Each row is a point on a tangle of strands that fork and nearly touch. The rows are in no order.
Two points are linked if the straight distance between their rows is under 36.2. Some points are linked to none.
k210: [ -2  -2  -2   6 -10  -2  11 -16   0 -23  -2   0  -3   3  24   4  10  11
 -10 -13]
k191: [  7   3   2 -11  21  16  -6   3  -2  16  -3  12   4 -15   2 -14  -3 -17
  16  12]
k231: [-10  -5  20   6   7  12   0   0   6  -7  -5   5  10   0  22   7   3  -1
   2   4]
k879: [ -5 -17  -4  -3  10   8  -3  18  11  18  15   2   4   2  -6  -4  -3  -3
  13   3]
k618: [  5  13  -9 -22   6  16  -1  -6  10   8 -16   2   5  -1  12  -2 -13  -9
 -12   2]
k286: [ -8 -26   9  -7   7   1  -3  12   5  13   8   3  10   2   3   3  -5 -15
  17  -8]
k426: [  7  -9 -11 -18 -17  23  -5  -4  19   1  13   0   8  -4   4 -14   0 -11
  -2 -11]
k746: [  1 -11   4 -18  15  18  -4   6  12   9   1  16  11  -9  13 -14  -6 -22
  20   4]
k572: [ 10  -9 -18 -21  -5  -7   2  17 -12  -4   4   9 -10 -10   3  -4   8   1
  -9  -2]
k241: [-8  5  8 19 21  7  3 13  2  9  2 11 -6  6  1 -6 -7 -5 26 18]
k894: [ -5 -19   3 -11   5  -3  -3  11  23   6  10   2  20 -10  13  -3   3  -7
   6  -6]
k341: [-18 -10  -2  18  -3 -12 -11  -2  -3   1  -6  -9  15   9   0  27 -12  10
 -14   5]
k222: [  0  23 -16  -5  20  -7  19 -11  11  -3  -8   1   6   4  -4  -2  -4   1
   4  -6]
k37: [  1  -3  -5 -11   7   3  -1   5  24  12  11   3  15 -14  -2  -8   4 -11
  18 -11]
k416: [  7  -1  17  25   0   2  -9  10 -11   9   3  -7 -13 -13  -3 -14   3   1
  -4  17]
k776: [-11  -4  -5   5   7  17   0  12   8   4  13   6 -10   0   5   0   5   4
   8   4]
k970: [ -6  -3   1  22  -5 -16  13   2  -3 -11  10  -1  -8  17  -2   5   2  11
   6  -9]
k590: [-20   5  14  12  -6 -12  -5  16  19  -7  -7   1  -5   3   1  21   3   5
 -11  11]
k4: [  2  -9 -12   4  14  17  -8   5  -3  11  24  -3  -4 -22  -7  -6   9  -4
  -1   2]
k361: [  1  -9 -14 -14   2 -11  -5 -11  -7   0  -9  -5  24  -2   4  17  -6  -4
 -20  -6]
k626: [ -5   9   3  10 -14  -6   6  11   7  -9   4   8 -18   2  -8  -8  10  12
  20   3]
k317: [  1   1 -18  -2  -1  17   8 -19  12   9   3  -3   3  17   7 -12  -7  -5
  12 -18]
k975: [ -2   0  -3   9  -1  -8  17 -10  -4 -19  13  -3  -9  11 -14   8  13  18
   5 -13]
k315: [-14  -5   2  -1   3   5  -9  23   2  12  12   5  -8   2  -2  15   4   5
  -9   4]
k848: [  1   3   2  -9 -12  11   0   3   3 -10 -11  16 -11   6  30 -11  -8  -2
   2   5]
k519: [ -3   5 -13  23  12  -7  10 -16   2 -19   6 -13 -10   1  -8   5  12   9
  -6  -7]
k674: [  8   4  -6  22   2 -15   4 -18 -14  -6  -4 -13  -2  14 -15   6 -11  11
 -10  -2]
k541: [ -2   0  18  -4   1 -21 -10   8  -1  10   4  -6  16 -10 -21  10  -2   3
 -16  -4]
k44: [  6  11   5 -18  18  -6   0   0  -1  15  -7   0  11  -3 -17  -6  -8 -12
  -1   4]
k627: [  5   4 -11 -13 -16  10   5   6  19   2   7   6  -3  -1   2 -18   4   2
   6  -9]
k177: [  0 -13   9  -4   3  -7   1  -8 -12   1   9  -8  13   4 -14   3   9  -3
   4 -14]
k349: [  7  -2   5   2  -9  23  -3 -20   2  -1   7  -5  -1  -7   8  -8   8   3
  -2 -10]
k297: [ -5  10  19  10 -11 -18  -5   1  -3 -10 -23   1   8  -5  12   5 -12  -3
  -7  17]
k886: [ -6  -8   2  17 -17 -12   7  -5  -6 -16  -2  -3   5  10  13   9   1   9
  -5  -4]
k253: [ -2   0   8  12   0  -9  -4 -16 -10   9  -6 -11  11  12 -14   3 -12   3
 -11  -7]
k670: [ -8 -18  -3   1   0  -8  -9  -3  -5   6  -5  -6  18   7   6  17 -12  -5
 -13  -3]
k12: [  3   8 -11  -7 -11   9   9   7   2  -9   8  11 -13   0   0 -11  13   9
  23  -4]
k732: [  1   6  12  -1  18  -1  -8  15   6  21   2  -2   3 -11 -16  -8  -5  -6
   3  12]
k500: [  3  11 -11 -12  -2  31   6 -15  13  10   6   1   0   6  -5  -4  -2  -2
  21  -9]
k442: [ 13 -14   8  -7 -17  -5  -3   7 -21  -9  -7   9  -5  -6  16  -8   0  -4
   0   6]
k556: [  3   9  16  10   5 -22   5   8  -4 -14 -11   6  -3   2   3  -3 -10  -4
   1  15]
k623: [  6   1   9   1  -1 -26   7  19  -5  -6  -2   5  -8  -1 -15  -7  -7   4
   8   7]
k857: [-8  3 16 16 15  8 -2  5 11  1 -3 10  3 -1 16 -4 -6 -2 11 17]
k956: [ 11   7  22   4 -22   0  -7   4   5  13   6  -2  -6 -14 -22 -14   7   8
   7   1]
k29: [  0   9  -7  -4  -9   7   0 -18  -5 -19 -11  -3   2  -5  19   6   6   4
 -17   0]
k938: [-11  12  -1  10   7   3  -9 -20   2  -2   0  -8   6   7  -5  19  -2  10
 -25   2]
k119: [  4  -6  -9 -28  -2  -4  -6  19 -15  -4  -4   7  -8  -1   6  18   7   1
 -14   8]
k396: [  2  -4   1   9 -14   6   5 -26   1  -4   9  -8   9   6   3  -9   3   7
   6 -24]
k872: [ 16  11  20  -8 -20  -8   1 -10 -18 -14 -16   0  -3  -6   3  -1   1   3
 -11  10]
k325: [  5 -19  -6 -17  -2  25  -4   0  17   6   5   9   9  -1   7 -13  -6 -22
  13 -11]
k709: [  3  -6 -21   1   7  -5  -4  11  -4   2  12  -1  -7 -16  -1  -5  13   0
  -5   0]
k342: [  2  -4  15  -1  -3  -6   7  -2   1   6   1   0  12   6  -9  -5  -5  -7
  29 -10]
k874: [ 10   1   6 -10 -15  29  -2 -10 -12  -7   5  -2 -13   1   9  -2  14   7
  -7  -6]
k236: [ -6   8  15   1   9  -5 -16  17   6  13  -7   1  -3 -11  -6   2  -9  -5
 -16  23]
k62: [  3   0 -18  -8  -2 -16   0  17  -7  -2 -11   8  -5   6   6   1 -11  -3
  -8  11]
k527: [-12   8 -16   5  -4   6 -12  -9   2  -8  -3  -9  -9  -2  -1  22   6  13
 -28   1]
k318: [-12   7   2  22  -5 -11   0   6  21 -15  -1  -6 -18   7   0  10  12   6
  -9   3]
k152: [ -3   1 -24   0  21   0   9  -3 -16   3   0  -3  -9  18 -10  13 -10   3
 -11   1]
k616: [  5 -11  -2 -14 -11  -5  10 -13 -11 -18   1   1   4   5  17   3  10   2
  -1 -14]
k298: [  0  -6  18  -3  -9  19   1  -1   7  -8  -3  10   1  -4  30 -10   5  -4
   7   4]
k906: [ -4  13   5  15  18  -6  -6 -11   1   6  -4 -10   8   0 -12   6  -7   2
 -15   3]
k986: [  8   1   5   3   8   1   2 -18  -1  12  -3  -8  15   0 -17 -11  -6 -15
  32  -7]
k698: [ -9   6  -7   0   6   9   2   4 -12   0   1   2 -15  16  -5  23  -5  10
 -15   7]
k169: [  4   5  14  19  -9  13   6 -26   1   9   5 -12   7   5 -11 -11  -1   7
  13 -17]
k575: [ -3  16  21  11 -11   3   3   0   5 -18 -16   3 -21   1   7  -6   7   5
   7  13]
k446: [ 10   5  17 -11 -23   8   2 -12 -18  -9  -5   1  -8   4  -2  -1   4   8
  -7  -4]
k336: [ 11 -16   3   2  -5  -7  -7  -5 -28   0 -10  -2   3   4  12  -5  -7 -15
  -7   6]
k581: [ -3   2 -24 -16  12  -8   2  -8   4   0  -6  -1  10  -4   9   1  -4  -8
 -11  -8]
k711: [ -3   3   9 -10   1 -17  -5  11  17   3   8  -3  10 -13  -9   6   9   6
  -8 -10]
k277: [  3  11  -1  15   0   5  11 -18  -3   4  -1  -3  -2  11  -5 -12  -3   6
  17  -6]
k160: [  5  -6 -11 -22   2  19  -4  13   9   7   7   3  -1  -5   8   2   4  -6
 -13  -1]
k891: [-18  -4   4  17   0  -7   0   3  -6 -11  -3  -4   0  14  -3  39  -4  14
 -17   7]
k438: [  7  -4 -13  -7  11   6   7 -14  -4  15   4  -6   8   7 -17  -7  -3 -10
  20 -14]
k81: [ -3   4  -3  -2  -5   0  -3  -4   6 -16 -16   5   4  -7  31  -3  -5  -4
 -10   7]
k602: [  5   5  24  11 -17  -8  -8   2 -10  -9 -15  -7  -2  -5   4  -3   2   6
 -12  10]
k952: [ -3  -1 -23 -13   0  -4  -7   6  -9   0  -9   0  -2  -3   8  16  -3   1
 -21  10]
k502: [ -2  -1 -25  -5  11   4  13  -3   1   5   0   6  -3  18   4  -6  -5  -2
   9 -11]
k830: [ 10 -10  -9   8   3 -19   0  -5 -21 -12  -9  -1   3  -2  12  -1   0  -4
  -9   6]
k35: [ -1   2   7  -4  12  11 -13  -4   6   8   6  -7   8 -14  -4  -3   3  -5
 -16   0]
k509: [  9  -8   6 -15 -21 -14   6   3 -19 -16  -8   5   3   9  12   0   2   4
   3  -5]
k111: [ -3  -1 -20   1  16 -11  15   1  -4  -2   7   1  -2  14 -10  12   1   2
   3 -10]
k818: [ -1  13 -15  -5  21 -19   7  -1   8  -7  -9   1  12   1   7  -4  -7  -8
  -6   5]
k263: [-20  -1   9  -3   3  -8  -5  29  14  -3   6   4  -7  -2  -5  25  11   7
 -12   7]
k484: [ 10  -2   8  11 -10   0  -7   6 -14   7   7  -9 -16 -14 -19 -16   9   4
   1   6]
k34: [ 12  -6  -8  -9  17 -10   8   1  -9   9  -5   1   5  -1 -12  -8  -4 -12
  12  -3]
k3: [ 15   0   3 -10   3  19 -12   8 -11  17  -3   8 -12 -12  -7 -20  -4 -11
  17  13]
k565: [ -2   5  -4 -18   1  -6   6  -1  20   6   8  -2  15  -5  -7   2   8   1
   1 -18]
k702: [  4   5 -11  15  -1  -5   7  -8 -13   2  -4  -5 -11   5  -7 -10  -6   3
  -1   3]
k820: [ -4  15  -7  16  -4  -8   8  -9  14 -15  -4 -10 -13  -3   1  -6  14   7
  -1  -2]
k700: [ 13  -5  -9  -7   1  25 -11   8  -3  19  10  -1 -10 -15 -12  -9   3 -10
   9   3]
k607: [ -3   2  10   3   0 -12   7  13   4   5   2   9   6   7  -6  -3  -7   2
  17   1]
k312: [  0  11  16   6 -21  -1  -2  13  12  -5   9   4 -16 -16 -11 -19   9  10
  11   8]
k206: [ -8  -1  -3   5 -10 -12  -1   7 -13  -1   1  -2 -10  18 -12  30  -6  14
 -16   2]
k239: [  6   0  -8 -16  -3  18   4 -13   0   9  11  -3   4   2 -11   4   5  -7
  36 -14]
k585: [ -7  -2   7  24   8 -10 -15  12  -1   9  -3  -8  -5  -8  -1  -2  -5  -2
 -13  18]

Follow the links from the first point to the second, and from the first to the third. Name the last point that the two ways share.
k818, k627, k702 -> k438
k4, k349, k111 -> k438
k509, k241, k286 -> k210
k336, k286, k231 -> k210

A fork is a point with three links, a tip a point with one. Leave the first point through the second and follow the links. Name the first fork or tip that comes.
k222, k818 -> k438
k541, k711 -> k210
k627, k426 -> k62
k502, k111 -> k222
k874, k349 -> k527
k590, k263 -> k541
